Each row is a point on a landscape with many valleys, with its height.
From any point a ball takes the steepest step (drop divided by distance) to one of its 2 nearest points. It stops when none of these is lower. Distance is the straight distance between rows; heights are no part of it.
fabu: 33 9 -11 5 8 18 -36 -41 30 9 -14 36 -38 13 39 -19 30 28 21 17 9 6 -41 20 -9  h=4.15
suv: 8 -9 -26 1 5 13 25 -10 -3 40 -21 58 -43 -20 11 5 -8 9 -14 -30 -21 18 3 9 4  h=4.78
Bas: -15 -9 9 21 17 -31 -7 -13 19 24 22 3 -12 14 42 -19 21 19 -11 23 18 3 -6 -1 -6  h=4.58
siko: 30 -20 4 12 3 4 -27 -39 21 21 -15 19 -28 12 -14 -1 -7 2 -6 35 10 -7 4 22 -8  h=3.30
pugut: -12 1 69 16 13 -7 -12 27 -51 10 12 -35 -2 25 33 23 -40 -30 5 35 5 42 18 -24 -27  h=3.98
Tatot: -8 6 -19 -11 -20 -11 -13 -22 32 56 4 27 -33 -8 10 -22 -2 14 3 -5 29 -1 -6 9 -13  h=2.15
dez: -47 18 41 12 2 -3 2 6 1 -17 5 -16 3 29 29 -26 7 22 -5 8 6 11 -10 21 8  h=4.88
kuf: 9 -16 -87 -16 19 -5 -19 -7 3 30 17 6 22 -40 -14 17 -16 -34 34 -18 -9 25 59 -21 17  h=4.56
sasaz: 11 -21 -3 13 -36 -29 5 0 -7 54 -26 16 -22 12 -31 21 -16 -5 -20 26 7 -51 -45 -36 0  h=4.80
Panib: 0 0 25 -6 4 26 8 8 -24 -54 -7 -34 16 19 -25 16 -2 2 -18 1 -19 3 3 18 17  h=3.21
bet: -22 -27 7 10 -13 6 10 -2 -16 33 -13 -14 7 11 -68 36 -44 -14 -35 15 -29 -16 26 -9 24  h=4.49
Val: 9 -21 28 6 -14 10 23 12 -41 11 -25 -18 -7 3 -65 41 -42 -24 -25 14 -12 -12 12 -7 0  h=4.32
Duzad: 32 -15 -38 -22 6 28 35 8 -14 -24 -12 -13 23 -3 -53 38 16 10 -22 -12 -40 -7 26 -5 32  h=2.98
Butep: -13 13 8 5 35 -2 -42 20 -6 -29 21 -27 0 6 47 -18 5 -20 39 6 11 37 23 29 -18  h=5.27
Les: 19 11 -53 -39 -8 5 2 -9 4 -4 13 6 13 -34 -12 11 9 -24 28 -49 9 -27 17 -17 10  h=1.39
Nelir: -13 -13 40 22 42 13 -7 22 -38 -19 3 -17 -9 18 34 14 -17 -2 -5 11 -28 38 17 8 -1  h=3.55
sor: -18 14 -10 -9 -36 -30 5 -1 8 71 -3 37 -21 -18 13 -18 -19 -5 16 -18 32 6 -15 -16 -28  h=1.89
ziliv: 10 -20 -37 -2 1 21 34 -22 6 23 -23 67 -26 -15 -4 9 11 32 -35 -28 -43 7 -13 1 35  h=4.84
mapu: -32 18 5 -5 12 -15 2 7 -4 13 23 -19 6 -12 23 -7 -10 -22 17 -22 19 16 31 -17 -11  h=4.89
fugat: -61 10 19 7 -27 23 24 -7 39 -24 3 2 31 10 -18 -45 16 42 -26 -14 -22 -6 0 23 32  h=3.28
non: -14 12 -57 -29 2 11 10 -12 36 16 11 39 -6 -26 22 -11 23 7 19 -49 6 -1 29 -9 20  h=3.65
Lelab: -1 17 35 -1 -38 2 30 -15 13 -39 -19 -1 11 34 -20 -33 20 33 -30 4 8 -5 -51 28 -16  h=2.57
pizo: 23 7 14 -10 -64 -14 18 -15 1 55 -38 38 -38 5 -10 -18 -4 21 -19 -4 2 -14 -58 -7 -28  h=4.91
nuz: -36 -36 10 26 21 -5 21 -9 4 36 24 -12 17 4 -14 11 -22 10 -35 16 -27 -16 16 -15 22  h=3.51
sito: 23 20 -25 -19 -20 -15 -10 -19 25 8 23 -17 16 -17 -20 -7 24 -5 24 -10 39 -52 -17 -25 6  h=3.33
Tisel: 38 4 -9 1 13 22 -16 3 -15 -39 -24 26 -30 10 34 -9 25 12 10 -11 -17 22 -23 41 -8  h=6.35
nevoz: 16 -29 -24 -1 32 16 3 1 -12 22 -14 45 -48 -15 17 19 -2 -1 0 -22 -27 39 26 9 -6  h=4.70
Zun: 16 38 -15 -35 -37 3 -6 -15 19 23 -19 33 -37 -12 14 -26 19 11 25 -18 24 11 -34 12 -37  h=6.62
bivi: 3 -24 2 14 1 -23 12 11 -34 66 -27 41 -44 10 17 19 -37 -9 -16 3 4 10 -12 -14 -24  h=2.83
gomuv: 21 11 -21 -5 7 36 -14 -29 25 -6 -16 49 -35 -7 17 -11 29 30 7 -13 -7 0 -29 20 10  h=4.08
Zuket: -37 45 41 -19 -21 3 -5 22 0 -24 12 -29 12 -6 -4 -29 -18 -22 23 -3 23 33 15 14 -21  h=4.95
Voso: 6 1 -1 12 35 -1 -28 10 -13 -45 25 -47 20 16 23 4 19 -7 18 5 15 -3 12 12 8  h=3.86
tep: 34 -8 -14 12 24 0 -1 -46 14 -43 -3 12 18 34 14 9 31 32 7 39 11 -22 -63 -3 11  h=4.18
miv: 8 20 -23 -1 -4 14 -14 -10 17 -60 -2 21 15 9 13 -37 40 44 15 -8 5 -18 -31 47 29  h=6.50
dasu: -13 20 20 -3 -11 -36 -18 -2 18 0 25 -60 42 -24 -34 -14 -15 -20 3 16 29 -33 16 -5 -8  h=4.46
basa: 16 6 -2 -11 -30 22 10 -22 24 21 -32 23 -26 2 -42 -8 -7 3 -11 -9 4 -14 -1 19 -3  h=6.84
ketob: 24 -5 30 -4 -10 12 30 28 -33 -17 -20 -16 -2 -2 -34 29 -25 -31 -9 -1 -9 -8 1 -13 -12  h=4.09
pif: -45 -9 4 10 -22 31 25 -7 47 -9 7 -11 38 7 -33 -19 3 35 -34 -3 -26 -8 25 5 54  h=3.11
Zuzog: -36 10 45 10 -37 -23 -8 -24 42 7 8 -38 15 18 -10 -48 11 38 -17 32 29 6 -20 31 -15  h=1.59
muf: 6 -38 -31 10 2 10 15 -41 24 21 -6 39 6 11 -33 13 11 39 -30 10 -22 -25 -13 -8 35  h=3.99
Dezu: -15 30 -28 -29 -6 -21 -6 3 21 -12 34 -28 27 -27 12 -14 18 -17 37 -29 47 -17 19 -10 -9  h=2.04
duv: 6 -6 -25 -4 -21 -33 -5 14 -24 49 -17 35 -27 -17 7 5 -38 -44 25 -1 31 9 -4 -21 -27  h=1.99
Bamu: -51 8 18 10 -19 6 2 -12 39 5 27 -29 34 1 -32 -20 -2 17 -23 -1 -8 -17 20 4 35  h=2.89
Sudob: -13 18 -31 -14 -4 6 5 -21 29 -30 10 24 10 -2 26 -35 44 45 10 -23 15 -21 -27 16 19  h=6.53
Bibu: 5 -3 10 13 18 35 -1 6 -5 -51 -15 -10 7 10 -9 3 15 20 0 15 -26 9 18 35 32  h=2.91
duze: 3 -1 -35 -23 -11 5 6 -8 9 19 9 4 8 -13 -23 15 5 0 3 -23 8 -39 4 -21 18  h=0.97
tuma: 31 8 -1 14 -1 -21 -24 -36 13 1 -11 31 -29 40 57 -27 39 43 19 33 9 1 -49 10 -10  h=4.26
nediz: -9 10 16 18 -12 -31 -26 -37 45 21 9 -37 18 -8 -37 -22 -26 10 -41 34 26 -19 14 19 -3  h=2.26
Bop: 9 30 15 -26 -31 13 2 -9 13 -50 -19 -10 17 15 -21 -23 22 18 -10 -8 21 -16 -29 36 1  h=2.93
bos: 7 -1 19 14 8 -62 -4 22 -11 19 21 -36 16 -9 17 4 -11 -43 9 26 29 -20 15 -44 -22  h=4.45
fepib: -18 25 56 3 -1 6 -22 38 -27 -23 -8 -21 -11 36 49 -15 -15 -13 17 17 6 50 -6 26 -34  h=4.57
famam: -35 5 21 24 -6 -32 -14 -34 52 2 13 -15 28 13 -11 -41 12 35 -33 36 23 -7 -12 30 13  h=0.94
pafef: 13 -30 52 28 -5 -24 32 11 -38 1 -23 -21 7 37 -31 25 -15 3 -40 40 -12 -24 -22 -27 -14  h=3.39
zis: 62 -4 -27 -22 8 -5 -25 5 -22 -12 6 6 -9 -10 22 9 7 -52 59 -2 33 0 -2 -28 -56  h=3.34
gepa: -38 -41 40 31 12 -17 30 -7 -12 30 26 -27 27 24 -11 1 -22 5 -39 25 -15 -23 -7 -31 1  h=3.26
venod: 0 -28 -29 8 -10 -4 -2 -8 9 34 3 -29 18 -10 -68 29 -31 -3 -29 15 -12 -21 40 -1 35  h=4.64
kugob: -39 23 40 -4 35 9 8 32 -42 -21 39 -26 16 2 56 8 -6 -6 12 -16 -11 28 12 -18 -1  h=4.29
sesiv: 24 -49 -18 28 42 15 -20 -31 8 -13 -19 41 -10 3 14 14 17 37 -4 36 -23 2 -8 23 31  h=5.90
Gubo: 30 -6 -48 -15 15 42 -21 7 16 -53 3 -13 14 -2 -24 18 29 1 18 -14 -17 16 44 15 16  h=4.31
rad: 21 11 11 -6 -4 9 -5 -9 3 -67 -6 -30 24 32 -17 -7 29 11 1 14 17 -19 -20 31 4  h=3.32
podif: 41 -39 -27 5 41 33 -10 22 -22 -47 -15 28 -9 -13 0 24 26 19 -5 13 -64 28 16 26 29  h=4.07
pelig: 0 13 -25 -2 -39 -55 -13 4 -1 70 -11 36 -26 -17 21 -15 -19 -32 37 10 35 -1 -20 -37 -29  h=1.58
zapak: 14 -15 -4 12 -31 -21 3 11 -35 65 -39 43 -51 -9 -2 22 -45 -40 8 6 6 15 -9 -15 -38  h=2.41
Lere: -13 18 6 -14 -13 -5 -2 5 9 18 -11 7 -19 -5 13 -21 0 -8 12 -6 31 24 8 9 -31  h=3.10
Sel: 11 -14 -21 -1 -37 -9 -7 -15 -7 64 -34 32 -39 -9 -25 22 -30 -8 -11 8 14 -30 -31 -12 -6  h=4.96
mer: 2 5 -28 -21 13 35 36 27 -13 -31 -2 -22 39 -2 -30 21 16 14 -15 -24 -48 14 36 -6 43  h=2.76
nugo: 11 37 3 -34 -38 16 5 5 4 -20 -33 11 -16 -11 -6 -22 5 -12 12 -30 29 25 -13 33 -34  h=2.82
lamif: 41 3 -21 -14 0 7 -21 -25 -4 24 -13 20 -35 -1 5 12 2 -12 16 -1 16 -2 -14 -6 -21  h=3.84
sisop: -13 -11 -1 9 -1 21 -2 -22 35 8 -10 13 -7 4 -36 -9 1 15 -18 4 -12 3 32 29 28  h=3.66
gane: -5 19 37 17 10 -7 -56 1 3 -7 0 -42 -1 15 3 -17 -21 -32 11 43 16 50 32 35 -31  h=5.19
Rog: 15 19 57 1 -3 24 24 15 -43 -53 -26 -37 8 19 -27 12 -9 -17 -27 6 -12 6 -17 15 -12  h=3.53
sanon: -43 5 16 10 -18 16 9 -21 44 -12 -9 14 1 7 -14 -33 6 30 -17 5 -2 9 2 34 27  h=3.45
gezu: 0 3 -24 19 39 -2 -45 17 7 -59 32 -35 34 1 24 -15 28 7 36 -2 -5 -2 23 29 29  h=3.63
Ravuf: 7 20 -12 -21 -43 3 37 9 -12 39 -42 46 -29 -30 -3 0 -17 -11 -22 -54 -6 3 -23 5 -18  h=3.43
vol: 17 15 14 -4 4 -1 15 -1 -17 -53 -4 -13 15 24 15 -2 27 14 -6 -6 12 -18 -43 12 3  h=3.62
gibu: -49 -13 -21 -2 -13 10 34 18 12 6 38 -35 57 -5 -30 6 0 11 -22 -23 -32 -27 33 -36 42  h=3.94
Pul: -40 2 50 -4 21 22 -7 21 -25 5 30 -21 17 5 18 15 -43 -18 -8 4 -28 37 32 -19 5  h=3.92
pavi: -14 12 49 5 -21 -6 23 10 -3 -15 -3 -32 11 19 -17 -4 -5 8 -21 10 7 -27 -16 -8 -11  h=2.56
fuz: -22 36 33 9 9 -19 -52 -6 20 -6 18 -56 17 -9 3 -26 -28 -17 0 33 19 35 28 21 -12  h=5.07
mili: -1 -23 -23 5 -11 12 15 -43 32 42 -11 44 -21 0 -16 -8 3 26 -22 -4 -9 -23 -23 0 13  h=4.11
niv: -1 -18 8 -7 31 23 13 16 -34 1 -2 -9 -8 -2 -16 42 -19 -12 -9 -1 -42 26 44 -6 3  h=4.40
Pum: 31 -36 -12 -1 28 25 25 -11 -24 -13 -24 12 -7 7 -39 46 -4 18 -30 9 -47 8 13 8 27  h=3.67
mav: -37 4 59 21 13 20 -30 11 13 -6 6 -18 2 10 7 -19 -29 8 -10 23 -16 38 29 25 29  h=5.11
nug: -4 16 -33 -24 19 -29 1 13 -1 10 29 3 0 -11 52 -14 18 -18 31 -29 37 -5 13 -18 -26  h=3.91
vufes: 4 32 -6 -23 -26 -36 -15 19 21 -19 25 -44 35 -24 -10 -18 20 -24 33 -5 54 -35 -5 -16 -13  h=2.48
pid: 35 -5 -63 -31 11 31 1 -2 -1 -24 8 -1 19 -15 -26 35 23 -5 20 -23 -17 -6 43 -6 25  h=4.39
Vimev: -11 21 44 -12 -22 5 20 19 -7 -19 -22 -14 0 9 -12 -12 -3 -7 -13 -9 9 5 -13 13 -27  h=2.06
fene: 28 -17 -9 -15 30 17 12 29 -49 -1 -21 6 -17 -10 -30 50 -34 -33 4 -7 -46 53 39 -3 -17  h=4.51
vala: 41 46 -11 -49 -49 7 22 -10 9 19 -34 32 -27 -14 -3 -17 16 -4 6 -31 20 -5 -45 -2 -35  h=6.64
vug: 3 -23 16 33 8 -13 -28 -42 34 36 -9 16 -28 18 14 -18 -6 25 -23 45 12 11 -5 26 4  h=2.84
Pokem: 24 37 -21 -38 -21 30 -25 -6 25 -26 -18 24 -25 -13 -2 -22 24 -11 33 -34 12 22 -2 35 -25  h=2.99
Subug: 5 2 -6 -5 -12 -12 20 -19 17 -11 14 15 21 17 8 -11 38 29 -9 2 18 -40 -48 -20 -3  h=4.68
lobir: 47 -32 26 18 -12 -23 38 11 -38 -10 -20 4 13 23 -30 38 -4 5 -39 28 -5 -39 -50 -41 -11  h=3.90
zop: 22 -12 -9 0 -4 -8 32 -21 -1 -30 4 15 42 16 -10 15 27 27 -17 4 1 -52 -65 -36 4  h=4.55
vupap: 31 -19 -77 -20 34 9 -29 -13 8 2 18 -3 9 -20 -26 34 9 -19 34 -14 -14 10 53 -11 14  h=4.48
Lifu: -1 11 15 -24 -68 -13 16 -18 26 42 -19 19 -18 7 -13 -39 9 37 -10 1 17 -21 -52 -5 -25  h=4.86
tiko: -30 -4 33 8 -42 -6 46 40 -28 20 -20 -8 -7 -7 -27 10 -34 -18 -36 -27 -25 -30 -33 -29 -8  h=4.30
gode: -29 18 15 -9 42 10 -7 40 -41 -45 38 -38 24 -13 40 18 6 -26 35 -24 -9 27 29 -16 4  h=4.16
Dizo: 1 -19 -33 0 -5 14 4 -37 44 23 -1 18 8 1 -37 4 6 25 -16 0 -7 -18 23 2 45  h=3.83
buka: -20 15 -56 -23 -21 14 29 -2 23 32 5 49 -17 -28 4 -9 3 5 -2 -65 -9 -3 7 -2 12  h=3.56
Sig: -2 -26 -25 4 19 -4 12 -8 7 14 25 -17 19 1 -15 22 4 -1 -10 -5 -4 -25 18 -11 25  h=1.52
vubev: 16 1 -33 -14 5 -40 -3 12 -22 32 11 21 -16 -28 43 3 3 -43 51 -20 42 4 -2 -39 -39  h=3.87
tizu: -13 24 43 -7 9 36 -20 32 -35 -50 12 -35 22 13 6 11 -24 -30 21 -1 -17 45 30 9 -5  h=5.12
lun: -42 2 16 -6 -37 2 48 36 -21 31 -19 11 -7 -10 -17 14 -37 -18 -30 -44 -34 -1 -1 -14 -11  h=4.20
Dimu: 8 -5 1 24 20 -25 -21 -30 15 -9 15 10 -3 32 46 -18 39 31 4 32 23 -4 -34 10 1  h=4.41
figen: 40 -47 -25 -6 42 25 -3 -1 -11 -4 -26 33 -14 -6 -15 45 13 17 -13 16 -60 23 21 13 25  h=3.89
dem: 57 -11 -30 -19 30 -12 -22 0 -26 6 14 -1 -18 -15 21 35 0 -35 35 3 21 -10 3 -31 -26  h=3.52
goz: -36 -14 15 43 32 7 5 13 -4 -11 0 36 -28 -2 79 -27 19 38 1 12 -21 24 -10 36 15  h=5.56
temoz: 19 -28 -39 -11 36 10 8 16 -34 8 -6 30 -29 -24 -1 37 -16 -29 14 -17 -30 41 35 -3 -17  h=4.61
Baf: 70 -19 -25 -4 16 34 -32 -39 0 -14 -33 9 -34 6 -17 25 18 0 10 21 -13 -2 -18 18 -6  h=6.23
sofo: -20 2 15 10 5 -30 14 23 -19 36 22 -6 -5 -6 21 7 -21 -30 9 -2 23 2 6 -25 -24  h=4.77
keku: 17 4 -34 -12 21 31 -7 17 -1 -31 -16 28 -22 -18 34 -2 20 -22 30 -38 -18 44 18 24 -11  h=3.19
Sabeb: -6 3 27 26 -6 -27 -44 -39 48 11 -7 -23 4 5 -12 -37 -7 21 -26 37 23 11 4 45 7  h=1.69
lev: -45 9 62 25 -8 13 -14 7 8 -11 20 -24 18 24 0 -25 -10 16 -23 25 -8 20 -5 17 15  h=5.00
visav: -8 7 -13 -19 -27 13 5 -11 12 13 -15 6 -3 -7 -41 -4 -29 -9 6 -18 8 5 24 9 2  h=6.88
sume: -40 -26 -10 11 1 -20 19 -5 17 22 38 -43 61 -8 -28 6 -13 7 -34 1 -22 -38 20 -38 40  h=3.81
Pez: -34 26 28 5 1 -10 -21 -3 16 6 41 -60 47 -14 -25 -8 -35 -22 -21 16 4 -8 32 -15 6  h=4.28
sesap: -19 -17 -48 8 -12 -29 -14 0 1 61 -1 3 -2 -32 -31 22 -49 -37 -1 -2 7 -11 37 -13 11  h=4.71
kot: 15 -12 6 0 2 7 1 -12 -2 15 -15 21 -28 2 2 8 -4 -3 -10 -1 2 8 5 12 -11  h=3.64
kov: 16 37 -14 -37 -51 -9 -6 -18 24 10 -5 5 -4 -6 13 -31 31 26 35 -22 41 -9 -31 2 -29  h=6.60
fek: 56 -7 -9 -5 9 -1 16 -38 -13 -33 -2 11 16 21 -6 33 31 17 -3 30 0 -32 -58 -29 4  h=4.38
kugun: -7 -5 -2 14 -7 -57 2 28 -11 37 18 -5 8 -19 5 9 -14 -34 8 -1 21 -33 -5 -51 -13  h=4.63
vovi: -23 -18 54 21 -5 -8 30 17 -30 18 2 -14 8 23 -18 17 -36 2 -40 23 -23 -14 -18 -29 -1  h=2.90
bezek: 44 -3 -7 -13 -38 22 -4 -37 7 17 -40 20 -19 11 -61 9 -11 6 -11 14 5 -40 -32 10 6  h=6.77
Petim: -34 6 30 40 26 -12 -17 31 -1 -7 9 11 -20 21 81 -46 15 37 21 19 -5 19 -15 43 11  h=5.48
pir: -54 -1 3 16 11 17 24 12 16 -13 11 22 -2 -4 38 -19 21 28 -11 -18 -24 11 19 8 27  h=2.75
Sufur: 43 -32 -46 13 53 13 -14 -47 1 -28 7 21 4 10 3 31 33 33 10 31 -19 -12 -32 -7 24  h=6.07
mizof: 29 20 2 -18 -27 -39 -15 -11 31 -12 16 -44 33 -5 -29 -12 25 -11 20 18 52 -55 -13 -26 -11  h=2.97
Nusi: 31 10 -32 -22 -7 25 4 -30 9 17 -21 37 -25 -6 2 0 6 15 6 -20 -2 -17 -20 -4 0  h=3.97
Dek: -37 11 16 17 -10 -25 -18 -32 45 11 28 -45 44 -12 -50 -25 -19 10 -46 20 4 -19 16 5 27  h=2.61
goru: 16 -9 -29 0 34 30 -29 29 3 -53 12 10 -9 -15 42 6 22 -13 36 -24 -29 30 31 26 -3  h=3.29
Lur: -14 -2 33 27 22 13 -41 5 2 -8 4 -19 -12 6 11 -3 -15 -15 9 29 -12 45 39 37 -1  h=5.22
zus: -29 32 38 -25 -7 25 7 30 -31 -34 14 -31 22 -2 -6 8 -25 -24 17 -22 6 25 20 1 -11  h=5.04
Nati: 15 -16 -35 13 40 20 -55 32 -9 -65 23 -20 7 -7 30 -1 29 -3 48 1 -29 16 37 36 12  h=3.44
memot: -59 20 44 12 7 7 -21 6 15 12 47 -35 35 -9 -1 -16 -37 -8 -17 11 -8 18 38 -14 24  h=4.14
mugef: -20 34 30 -10 -11 -12 -5 19 -1 -15 22 -53 31 -1 7 -17 -4 -18 23 10 35 -5 3 -4 -24  h=4.81
Gikas: -10 9 -59 -23 7 7 -4 -6 18 -1 23 24 -3 -32 23 -18 13 -24 46 -44 15 23 42 -3 -1  h=3.71
Niti: 42 28 -7 -29 -48 13 20 -12 0 16 -41 36 -24 -17 -27 1 -4 -6 -14 -24 1 -18 -43 11 -9  h=6.66
Duvan: -49 2 -2 -2 -4 12 29 4 27 -15 26 -3 29 -5 9 -25 19 28 -5 -29 -13 -3 20 -6 42  h=2.54
Dadi: -24 26 12 1 15 -12 -15 0 18 8 19 -38 19 -22 -5 -16 -29 -21 12 10 15 25 40 6 -6  h=4.98
zapam: 50 -31 13 15 -7 -37 15 12 -27 -2 -5 -17 -2 2 -38 43 -1 -16 -13 24 7 -58 -32 -50 2  h=3.88
veva: -29 3 66 17 39 12 -20 30 -43 2 26 -16 -8 17 39 15 -39 -17 2 17 -17 59 21 -9 -8  h=3.76
nuse: -18 -18 11 16 36 14 10 10 -8 -18 3 11 -12 -5 37 4 15 19 -4 -10 -28 20 14 16 18  h=2.96
nal: 59 -7 -23 -10 16 29 -35 -16 -10 -28 -20 24 -34 7 11 11 20 -11 21 -1 -11 16 -17 18 -28  h=6.30
pobib: 9 -28 7 15 -30 -36 13 33 -28 28 -14 7 -12 -1 -29 26 -19 -28 -16 5 4 -39 -27 -50 -5  h=4.59
Kuzet: -31 -50 -16 30 19 -32 14 -23 12 36 33 -22 40 0 -38 19 -17 22 -46 21 -31 -26 4 -27 45  h=3.68
fasak: 53 16 -33 -26 -1 10 -20 -3 -16 -3 -11 33 -30 -12 31 9 17 -44 51 -21 16 17 -11 -17 -51  h=3.20
tuf: 55 -22 -23 12 39 22 -22 -48 4 -2 -15 21 -20 12 14 26 15 19 10 33 -7 -12 -34 -7 6  h=6.14
ruker: -20 -1 45 17 -32 -13 14 -17 30 -11 -8 -2 8 39 -12 -37 11 47 -28 31 19 0 -35 28 -7  h=2.13
ripam: -23 22 11 -10 -6 14 -8 8 12 -17 -13 8 -11 4 22 -25 15 10 7 -15 11 17 -2 40 -11  h=2.86
Mobon: 28 -41 7 20 22 -31 3 -4 -29 4 8 -31 20 13 -24 48 -6 -3 -15 35 5 -44 -9 -27 2  h=3.47
pafeg: -33 -16 -11 -5 9 24 52 1 11 -23 6 7 33 -3 -11 -6 21 28 -30 -31 -40 -9 4 -10 40  h=2.29
sase: -57 6 41 16 23 19 -11 20 -1 15 47 -12 24 -7 27 0 -21 1 -13 -2 -26 28 27 -20 31  h=4.03
gozod: -11 33 46 -1 2 -31 3 41 -27 -21 20 -56 18 4 25 -8 2 -26 34 18 29 -3 10 -39 -30  h=4.65
simuk: 31 23 -35 -28 6 24 -17 -3 9 -13 -14 36 -27 -14 36 -9 19 -24 39 -33 11 25 -2 15 -35  h=3.09
memi: -27 -23 -9 0 -1 2 33 -10 8 -2 9 4 21 2 -20 6 12 20 -30 -14 -14 -26 -3 -16 18  h=2.00
tanog: 23 -6 35 -3 -9 1 -8 4 -18 -2 -28 -18 -25 21 -3 3 -20 -34 9 23 17 19 10 13 -44  h=4.90
Mene: 9 17 -39 -27 -5 -29 0 7 2 -11 27 -4 19 -45 -2 10 12 -29 49 -30 34 -30 11 -34 -2  h=1.71
Tak: -12 -17 -19 16 -1 -26 -16 -7 -2 44 2 -25 15 -27 -47 27 -40 -29 -24 20 10 -28 27 -17 16  h=4.74
ridut: -8 18 -14 -20 -18 -6 -7 -24 38 -2 9 5 -1 -7 11 -31 29 22 21 -11 38 -12 -16 23 0  h=6.57
rifo: 9 -2 -14 2 -15 -28 9 2 -8 72 -23 55 -53 3 34 5 -16 0 -5 -13 11 -1 -26 -23 -29  h=3.12
peke: 40 1 7 -4 -56 -4 6 -3 -16 51 -48 42 -44 5 -38 9 -22 -8 -17 -1 1 -15 -35 -10 -18  h=4.99
poniz: 23 27 22 -26 -40 -3 2 -4 4 -15 -24 -7 -7 4 -14 -13 8 -6 6 -1 34 -5 -21 13 -39  h=2.53
Dumod: 13 10 3 26 17 19 -26 26 -11 -57 -16 7 -12 12 36 -32 22 12 23 -2 -8 21 -14 59 0  h=6.40
ses: 22 1 -21 10 22 17 -24 3 -9 -70 -1 11 8 12 19 -22 31 23 19 -10 -11 -1 -18 49 21  h=6.45
Vodi: -12 3 13 31 41 -7 -37 23 -8 -24 14 -19 -17 15 68 -32 16 7 24 6 7 24 4 44 5  h=5.37
runam: -36 -4 23 21 13 -29 17 4 5 -3 27 -20 16 19 38 -28 21 22 -15 18 7 -5 -5 -3 -2  h=4.73
podu: 0 7 5 -3 -31 -3 15 -21 16 10 -9 20 -8 13 -2 -19 16 26 -13 -3 13 -28 -37 -1 -18  h=4.79
ges: 40 7 44 -6 1 -2 26 34 -50 -42 -23 -36 1 10 -16 32 -5 -20 -17 9 -3 -2 -14 -19 -24  h=3.85
nez: 40 -23 -41 3 22 43 -20 14 3 -58 -24 -1 2 -7 -19 11 25 19 3 1 -41 21 33 30 33  h=4.19
Roseg: -11 -22 -78 -7 17 -18 -4 0 -2 58 19 2 8 -37 -15 26 -26 -22 6 -11 -5 5 42 -22 31  h=4.62
bibir: 38 -12 -18 -20 0 25 23 0 -15 -1 -21 3 0 -13 -48 33 -3 -1 -21 -19 -18 -21 4 2 7  h=3.22
somu: -21 29 23 5 21 19 -44 24 -15 -45 26 -39 22 4 27 -18 -17 -41 39 8 -5 50 32 23 -9  h=5.20
Pesu: -53 2 -22 -11 -22 29 46 29 5 15 13 -9 37 -1 -30 9 -10 7 -24 -41 -40 -4 36 -35 38  h=4.06
Revi: -11 16 -36 -22 -32 20 51 14 1 36 -23 50 -22 -32 -15 -8 -18 -10 -13 -57 -20 15 7 3 1  h=3.50
ral: -3 -19 11 4 -34 -28 36 37 -19 16 -23 8 -4 -6 -31 16 -16 -9 -36 -20 -17 -52 -50 -39 -7  h=4.43
vuk: 7 -19 9 14 39 3 -14 11 -25 -19 -8 -2 -26 16 36 6 5 5 0 12 -9 16 0 15 -3  h=3.27
buti: 3 20 44 3 6 -37 -15 34 -31 -11 22 -55 28 -9 5 5 -24 -59 34 30 37 15 21 -38 -31  h=4.44
Dod: -23 -11 -29 7 6 39 48 32 5 -30 2 -3 36 -4 -21 5 27 31 -28 -7 -50 20 31 -12 59  h=2.55
nugev: 6 12 -4 -21 -33 0 9 7 -11 31 -30 32 -35 -12 -4 -11 -16 -16 3 -25 19 19 -8 7 -35  h=3.31
nus: 29 -24 0 -2 -8 13 25 -22 -10 -15 -18 6 1 3 -48 27 -1 21 -35 0 -32 -10 -15 4 19  h=3.46
regum: 13 -12 -11 -2 -17 5 -8 -46 28 68 -18 47 -43 11 1 -10 -4 27 -11 18 3 -19 -38 -1 6  h=4.21
nume: 32 -4 17 23 6 -20 4 -14 -3 -49 -3 -3 26 43 14 10 28 23 -6 29 18 -28 -56 -5 -4  h=3.93
vas: -10 -56 -2 51 50 -8 -19 -14 8 -2 0 32 -10 -2 31 6 2 40 -11 39 -20 15 13 25 36  h=5.78
rud: -35 26 -8 -18 -8 -42 14 18 9 18 35 -8 17 -34 44 -32 16 -21 33 -29 34 -1 3 -23 -32  h=4.05
Teme: -9 7 15 9 13 15 -26 6 17 -35 -7 -14 -3 8 4 -14 10 6 7 7 3 11 15 32 9  h=2.58
tev: -8 11 1 -10 31 8 2 24 -22 -45 16 -21 8 4 29 11 10 -10 23 -13 5 13 24 0 -7  h=4.04
vove: -12 -8 6 18 -7 -28 -14 -30 35 69 4 24 -32 3 14 -31 -4 23 -22 19 19 6 -5 15 -12  h=2.43
fezo: -9 0 16 -12 5 19 19 11 -16 1 -6 -15 1 3 -21 25 -33 -21 -10 -16 -11 3 20 2 -4  h=4.25
Lipir: 0 0 49 20 19 -34 -8 25 -30 12 21 -48 13 5 19 19 -30 -34 10 37 15 7 14 -38 -31  h=4.22
gamit: 47 1 -44 -6 16 -38 -21 0 -16 41 21 6 -19 -14 37 17 1 -37 46 -1 26 -22 -7 -57 -20  h=3.70
suzov: 41 21 12 -19 -49 3 11 -7 4 10 -34 19 -13 4 -49 0 1 -3 -1 -3 19 -41 -43 -8 -8  h=6.70
nasu: -55 5 -8 -7 -37 21 39 34 -11 37 -4 6 16 -17 -26 12 -39 -9 -31 -43 -36 -8 19 -30 19  h=4.12
ratem: -33 -34 16 43 37 -11 5 -6 11 2 2 43 -17 8 48 -10 12 45 -13 18 -11 11 -9 9 17  h=5.66
nis: -34 29 52 9 11 13 -13 39 -28 -30 21 -25 9 21 44 -9 -11 -5 10 -3 -1 32 0 4 -3  h=4.42
besat: 4 -14 33 11 10 -17 14 0 -21 -19 14 -34 16 21 -13 16 -2 -3 -17 24 7 -30 -5 -21 -6  h=3.03
Voto: -18 14 -47 -17 29 -24 -11 -6 23 0 46 0 13 -25 49 -11 24 -20 40 -35 26 11 31 -4 -6  h=3.80
Nenez: -70 34 12 -1 6 -38 12 20 13 29 47 -26 19 -21 50 -32 4 -8 13 -25 20 3 13 -24 -19  h=4.17
pupat: 46 -31 -34 13 35 34 -13 -41 10 -33 -31 48 4 3 -3 26 28 36 5 27 -37 9 -28 15 37  h=5.99
guvud: -2 23 35 -6 -8 -1 -15 16 -20 -17 -17 -24 -22 22 19 -13 -9 -37 24 8 19 40 13 23 -51  h=4.72

For each start below, name the point where the ball stops.
Gubo: duze
runam: pelig
peke: famam
ziliv: famam
Nenez: Teme
suv: Teme
